A landscape with many valleys, sampled at points; each row gives a point and its height.
From any point a ball rolls to the lowest of the 2 points nearest to it. It stops when none of these is lower. Distance is the straight distance between rows; heights are no part of it.
j_201 (h 35.9): [155 140 162 118  90 154 115 151 121 114 148 196 161 184 159 143 108 207
 105 119 129 131 145 164]
j_758 (h 18.6): [147 128 161 123 115 140 128 132 111  75 111 109 119 145 154 135 121 123
 132 163 125 135 102 138]
j_387 (h 41.4): [134 190 109 183 109 103 159 145 165 166 148 154  99 129 113  93 150 135
 134 150  81 105 145 115]
j_266 (h 50.9): [144 117 157  99 131  73 157  92 101  70 123 123  89  84 118 154 132 169
 126 150 102 113  86 141]
j_822 (h 29.8): [102  91 104 142  98 191 123 141 131 122 126  88 169 154 124 141 157  92
 117 145 143 113 116 136]
j_27 (h 47.5): [133 179 162 171 125 107 157 144 165 142 135 123  87 115 121  75 144 134
 144 170  66  93 131 103]
j_933 (h 57.2): [142 188 179 173 101  88  83 171 131 184 144 155  96 167 174 126  94 132
 151 101 106 106 201 113]
j_612 (h 39.9): [116 154 106 164  90 150 128 175 169 173 156 137 151 163 133 152 138 105
 126 136 115 132 165 136]
j_722 (h 17.1): [139  91 145 103 147 169 131 132 122  98 114 117 151 149  97 122 137 147
 127  91 160 136 106 198]
j_689 (h 38.6): [150  88  87 101 168 100 111 167  94 139 163 107 135 103 131 196  87 114
 126 156 120 192 130  60]
j_348 (h 44.7): [ 94 134 131 142 128  77 135  83 141 111 110 132 112  60  85 144 159 111
 130 130 149 100  91 119]
j_578 (h 49.1): [138 180 150 189 119 103 139 166 185 194 177 135  94 153 141 133 132 139
 146 119  88 104 187 132]
j_109 (h 48.1): [140 149 128 114 110 115 182 120 135 146 112 186 152 146 119  97 143 170
 107 105 119  97 117 173]
j_982 (h 34.2): [103 123 103 164  87 182 113 166 144 141 139 119 169 168 113 147 148  88
 116 139 138 129 140 131]
j_589 (h 60.2): [100 156  73 167 106 122 120  99 133 174 125 155 136  96 123  97 148  80
 154 123 147 100 138 100]
j_528 (h 52.0): [138 156 121 115 133 111 189  87 147 132  87 164 162 123  97  74 131 153
 106 119 114  97 114 159]
j_586 (h 31.7): [155 125 117 122 105 178 117 151 113 108 135 158 159 193 150 131 109 180
 100 126 113 130 125 161]
j_557 (h 44.6): [127 164 141 164 106 124 125 180 170 175 165 154 117 171 147 139 131 121
 136 134 105 128 185 136]
j_289 (h 29.3): [ 96  87 120  98 126 114 136  96  98  96 124 112 112 106  92 193 154 120
 116 116 138 145  88 132]
j_324 (h 41.2): [118 107  64 107 163 155  63 131  86  94 153  61 143 117 115 163 138 125
  84 130 143 184 118  69]
j_180 (h 26.9): [129 140 127 140 123 169 101 150 136 115 123 151 172 194 121 141 125 158
 103 115 136 149 137 173]
j_584 (h 55.8): [ 96 127  68 109 117 164 108  90 100 123 116 141 147 126 128 110 117  94
 115 147 125 132 127 136]
j_81 (h 24.9): [ 97  97 130  97 130 150 124  91  97 102 106 103 135 100 100 138 145 120
 125 114 171 129  85 146]
j_579 (h 19.8): [123 149 140 129 118 141 113 145 143 115 100 150 146 172 113 126 132 129
 135 113 140 137 137 165]
j_28 (h 40.8): [129  59  38 100 187 136  91 145 100 124 170  82 162 118 114 190 124 126
  91 116 138 170 150  22]
j_701 (h 15.8): [134 137 162 131 121 112 139 162 117  93 138 100 105 115 157 153 120 112
 143 185 105 139 121  98]
j_808 (h 67.0): [126 143 203 143 133 120  87 157 159  80 100 124 112 144 151 145 125 132
 155 131 142 135 119 148]
j_708 (h 36.9): [132 170 209 179 100  87 123 153 155 128 118 163  90 160 159  90 140 179
 144 109  70  82 181 114]
j_124 (h 21.3): [116  78 123 104 135 195 111 120 103 107 111  82 158 135 108 138 155 132
 120 109 170 125  89 156]
j_946 (h 63.2): [114 147 150 101 162  99 134 102 128  76  91 126 127 100  96 131 137 125
 129 125 136 151  94 146]
j_151 (h 42.3): [114  66  34  91 162 151  89 106  86 102 151  79 161 118 140 179 161 124
  64 117 152 149 140  13]
j_286 (h 41.3): [ 99 161 120 163 159  75 123 111 181 127 117 122 111  70  82 122 160  97
 153 121 157 130 108 126]
j_160 (h 36.8): [123 111  84 105 135  80 105 131  99 117 153 107 118 100 111 209 106 106
 119 142 113 187 130  90]
j_477 (h 60.5): [145 158 143 147 145 101 147 162 131 164 165 105  80  80 142 136 103 105
 156 184 104 144 130  84]
j_744 (h 60.6): [133 187 189 177 115  98  67 166 163 138 120 161 106 160 151 134  98 136
 164  93 121 123 192 132]
j_565 (h 39.8): [147  99  66  97 181 140  88 149 106 120 163  73 150 110 132 174 109 119
 101 137 135 197 137  54]
j_870 (h 52.8): [139  69 108  96  97 184 168 123 108 151 129 139 153 145 110 120 126 140
 139  95 157  94 116 187]
j_192 (h 43.8): [140 190 190 165 123  66 147 149 156 136 140 189 107 158 148  91 146 201
 105 113  80  91 174 113]
j_108 (h 20.2): [134 168 185 150 164  81 125 132 201 109  96 152 140 136 107 103 149 138
 147  86 129 128 144 162]
j_234 (h 57.6): [139 110 135 134 163 163 145 181 142 179 153 101 138 123 144 133  92  74
 148 178 139 143 162  81]
j_619 (h 63.8): [122 153 124 124 128  99 127 116 120 104 124 122 100 100 115 142 126 102
 138 144 125 145 103 133]
j_274 (h 43.1): [125  81  85  87 151 146  91 112  76  71 151  69 127 133 145 174 119 151
  74 130 128 174 114  89]
j_39 (h 57.4): [ 81 113  73  90 140 174 108  62  68 109 107 134 140 125 118 108 111 116
  98 118 139 146 107 140]
j_862 (h 17.6): [176 119 208 126 132  85 157 153 152 124  91 188 161 147 155 105 109 189
 133  77 140 114 147 178]
j_535 (h 54.9): [159 160 180 174 124 113 105 187 125 205 153 124  90 161 177 109  82 125
 165 120  96 130 196  94]
j_197 (h 47.7): [ 84 117 117 149 105 116 121 106 131 117 114 115 118  78 104 155 179  79
 141 134 158 113 105 124]
j_56 (h 33.7): [115 111  90  94 129  83 120 110 100  89 136 122 101 117 109 194 135 119
 107 135 107 162  96 105]
j_550 (h 51.5): [122 163 192 159 113 114 145 166 148 122 135 116  89 134 154  95 147 126
 155 190  60  95 147  99]
j_976 (h 53.0): [143 125 153 115 110  67 133 117 119  76 130 119  92  99 127 199 145 149
 129 151  96 125  96 128]
j_869 (h 54.4): [136  81 104 108  98 207 152 118  92 126 133 115 154 153 144 112 122 144
 121 138 132 110 116 163]
j_617 (h 56.6): [ 80 154  74 142 117 118 123  98 145 141  98 192 158 128  93 110 171 112
 124  83 154 125 128 138]
j_280 (h 55.5): [118 159 100 128 126 109 158  64 136 132  98 173 140 103  84  67 139 124
 116 137 116  85 112 130]
j_247 (h 52.6): [148 181 168 185 139 107 131 172 161 188 149 119  76 142 158 103 115 122
 159 143  92 119 175 110]
j_364 (h 45.3): [134 101 104  88 134 158 112  98  81  72 135  96 126 143 133 153 113 134
 106 145 127 158  92 124]
j_48 (h 56.5): [150  50  79  84 135 212 137  93  88 121 164  84 128 149 126  94  94 164
 109  99 160 115 111 160]
j_844 (h 71.2): [125 104 214 130 114 107 125 146 157  76 125 107  88 116 172 152 140 134
 143 176 122 101 110 139]
j_795 (h 11.0): [139 122 158 118 130 152 127 133 130  93 111 132 136 155 131 119 122 135
 145 129 133 121 101 186]
j_312 (h 58.5): [ 95 123  63  88 164 159  71  76  69  94 125 108 118 114 102 124 107 119
  89 121 144 172 123 110]
j_150 (h 49.0): [141 121 128  66 133 112 160  72  73  87 120 123  99 100 123 140 111 146
 112 142 117 132  87 143]
j_341 (h 49.6): [110  86 132 108 110 145 167  62 108 144 111 136 139  95 113 118 166 116
 144  86 168  83  93 149]
j_992 (h 47.6): [105 106 144 117 119 114 173  63 123 117 103 123 124  72  95 126 163 116
 130 128 145  71  84 145]
j_236 (h 56.7): [146 124 165 152 156 147 150 206 157 200 155 102 112 144 170 128 114  80
 155 159 114 129 186  87]
j_221 (h 28.7): [137 133 227 161  89 102 112 150 162 117  93 163  99 158 169 108 124 175
 143 101 106  79 163 151]
j_705 (h 58.1): [185  76 148  62 141 155 164 122  96 100 147 113 109 117 125 106  93 147
 159  91 151 124 126 185]
j_421 (h 40.1): [167 140 192 112  86 121 151 159 134 126 133 204 136 167 162 136 123 219
 131 103 121 100 147 164]
j_104 (h 50.2): [119  34  70  93 115 127 103  90  82 108 136  79 120 164 106 210 164 164
  73  88 120 160 105  73]
j_416 (h 59.3): [139 149 106 145 143 125 168 157 119 201 145 117 116  86 141 108 100  94
 150 187 111 139 132  72]
j_731 (h 48.6): [161 192 189 162 142  56 140 136 182 116 109 174 127 146 133  90 143 182
 109  98  91 103 178 129]
j_252 (h 16.8): [141 140 176 129 115 125  99 167 101  96 131 110  92 135 177 139  91 108
 152 183 112 152 142  85]
j_891 (h 51.4): [131  72 118 104  99 168 168  95 107 142 128 117 128 114 111 124 134 121
 154 110 167  88  91 172]
j_290 (h 54.3): [ 94 128  31 127 132 172  82 114  99 147 127 160 164 132 120 105 110  96
 101 118 142 148 137 129]
j_715 (h 59.1): [169  97 148  65 149 135 190 114 116 132 121 143 139 103 112  92 100 156
 147  73 138 125 126 191]
j_179 (h 50.3): [110 176  65 151 116 135 128 137 148 190 137 179 143 139 130 118 108 100
 130 138 132 134 152 122]
j_464 (h 54.8): [133 143 179 153 119 134 144 197 140 150 133 102 104 147 178 123 128  99
 146 177  86 118 170  98]
j_939 (h 44.1): [161 142 162 111 111 116 188 146 151 141 134 196 152 144 138 128 141 199
 107  95 115 102 135 175]
j_774 (h 26.3): [143 166 131 137 127 150  79 159 134 124 120 129 128 152 146 118 102 115
 144 136 124 154 141 144]
j_426 (h 58.4): [134 139  87 134 148 163 149 166 131 192 154 131 146 129 147 106  93  78
 135 176 125 153 152  94]
j_63 (h 12.6): [121 145 173 135 145  84 167 110 161 106 102 131 122  85 102  99 154 138
 125 147 116  97  85 142]
j_171 (h 58.3): [ 94 157  80 132 116 122 127  65 116 139 103 155 133  90 109  91 144  91
 144 134 130  96 111 102]
j_164 (h 11.7): [151 152 191 135 144  83 137 138 176 102  79 164 167 144 143 106 145 168
 120  87 136 124 137 176]
j_678 (h 28.8): [130 186 150 171 153  71 133 138 208 144 118 165 129 135  94  99 162 137
 125  93 134 126 158 158]
j_249 (h 61.4): [110 135  63 143 126 131  97 106 109 192 138 134 134  84 131 103 122  64
 156 137 155 134 127 101]
j_193 (h 55.6): [121  51  84  93 117 211 142  76  73 122 143  90 139 137 144 116 109 139
  95 149 146 111 108 134]
j_923 (h 46.6): [125 184  72 165 106 119 162 141 158 191 148 156 112 133 130 104 118 124
 135 153 102 113 155 103]
j_358 (h 52.4): [142  33  72  77 126 122 117  87  94  97 155  69 145 175 132 200 139 155
  53 113 109 165 106  65]
j_61 (h 52.9): [101 155  42 140 130 151  77 141 128 172 136 158 158 141 106 117 115 110
 130 113 137 160 156 137]
j_622 (h 61.6): [125 144  81 135 151 121 115 117 107 202 146 113 128  83 131 110  89  91
 154 152 153 167 122 109]
j_719 (h 21.5): [143 156 146 136 132 144  86 163 117 124 140 108 114 142 160 119  86  92
 153 169 117 154 157 105]
j_113 (h 21.7): [171 119 225 128 110 101 158 156 152 121  93 168 124 137 159  93 125 187
 154  92 120  79 141 165]
j_427 (h 63.9): [132 161 193 170 115 118  74 173 172 118 110 127 104 158 149 131 119 109
 170 125 117 118 162 138]
j_303 (h 21.6): [135 152 158 170 121  98 175 112 164 115 114 135 121 115 104  90 158 141
 125 140 104  67 110 153]
j_836 (h 50.6): [ 86 133 119 150  99 141 128 111 142 130 113 133 152 112 109 125 160  91
 137 126 153 121  97 136]
j_449 (h 53.3): [ 85 124  83 145 104 152  99 104 126 132 106 150 160 122  97 115 180  79
 143 100 167 113 116 137]
j_662 (h 47.1): [129 109 117  81 133 156 136  89  77  89 132 116 113 139 143 107  93 136
 106 145 126 136 100 140]
j_394 (h 60.7): [142 167 125 153 148 121 111 144 143 206 149 110 114 105 145 113  78  97
 161 156 129 172 124 122]
j_821 (h 69.1): [129 130 218 154 141  97 129 142 169  82  95 117 111 114 145 134 139 134
 156 142 136 100 118 163]
j_480 (h 60.1): [164 109 159  77 166 117 163 113 122 121  77 133 159 122 119  94 112 150
 126  66 156 142 115 196]
j_672 (h 62.0): [131 118  74 119 182 142 102 135  91 186 148 108 133  89 135 124  68  95
 128 159 147 197 118  98]
j_624 (h 47.0): [ 97  35  88  88 102 139 114  67  79 113 133 105 130 125 120 200 157 125
  92 114 144 144 113  64]
j_304 (h 61.2): [131 133 174  91 167 108 150 110 137  91  72 125 151 120 117 106 138 136
 129  92 145 153 108 187]
j_4 (h 25.2): [ 92  87  91 115 121 196 104 117 103 102 135  66 171 138 111 148 159 117
  94 132 165 135 104 107]
j_110 (h 36.6): [101 171 125 173 153  86 129 141 207 155 119 132 121 108  87 113 164 112
 152  93 159 131 124 148]
j_72 (h 31.6): [113 159 137 171 105 118 163 130 183 143 125 143 128 142 111 112 159 125
 131 146 103  87 127 144]
j_13 (h 57.3): [184  63 123  78 135 187 140 114  92  90 173  98 108 149 134 108  84 160
 143  88 154 119 114 162]
j_574 (h 44.5): [ 98  48  73 105 116 155 101  99  83  92 148  83 157 126 128 186 158 114
  64 133 148 148 116  53]
j_300 (h 61.8): [131 159 125 141 145  78 129 134 144 143 151 104  82  70 109 151 119 103
 151 159 123 151 111 101]

Where does a ball stop that starts at each point below?
j_821 => j_124
j_300 => j_387
j_622 => j_795
j_266 => j_565
j_192 => j_164
j_109 => j_795
j_39 => j_387
j_104 => j_565
j_731 => j_164
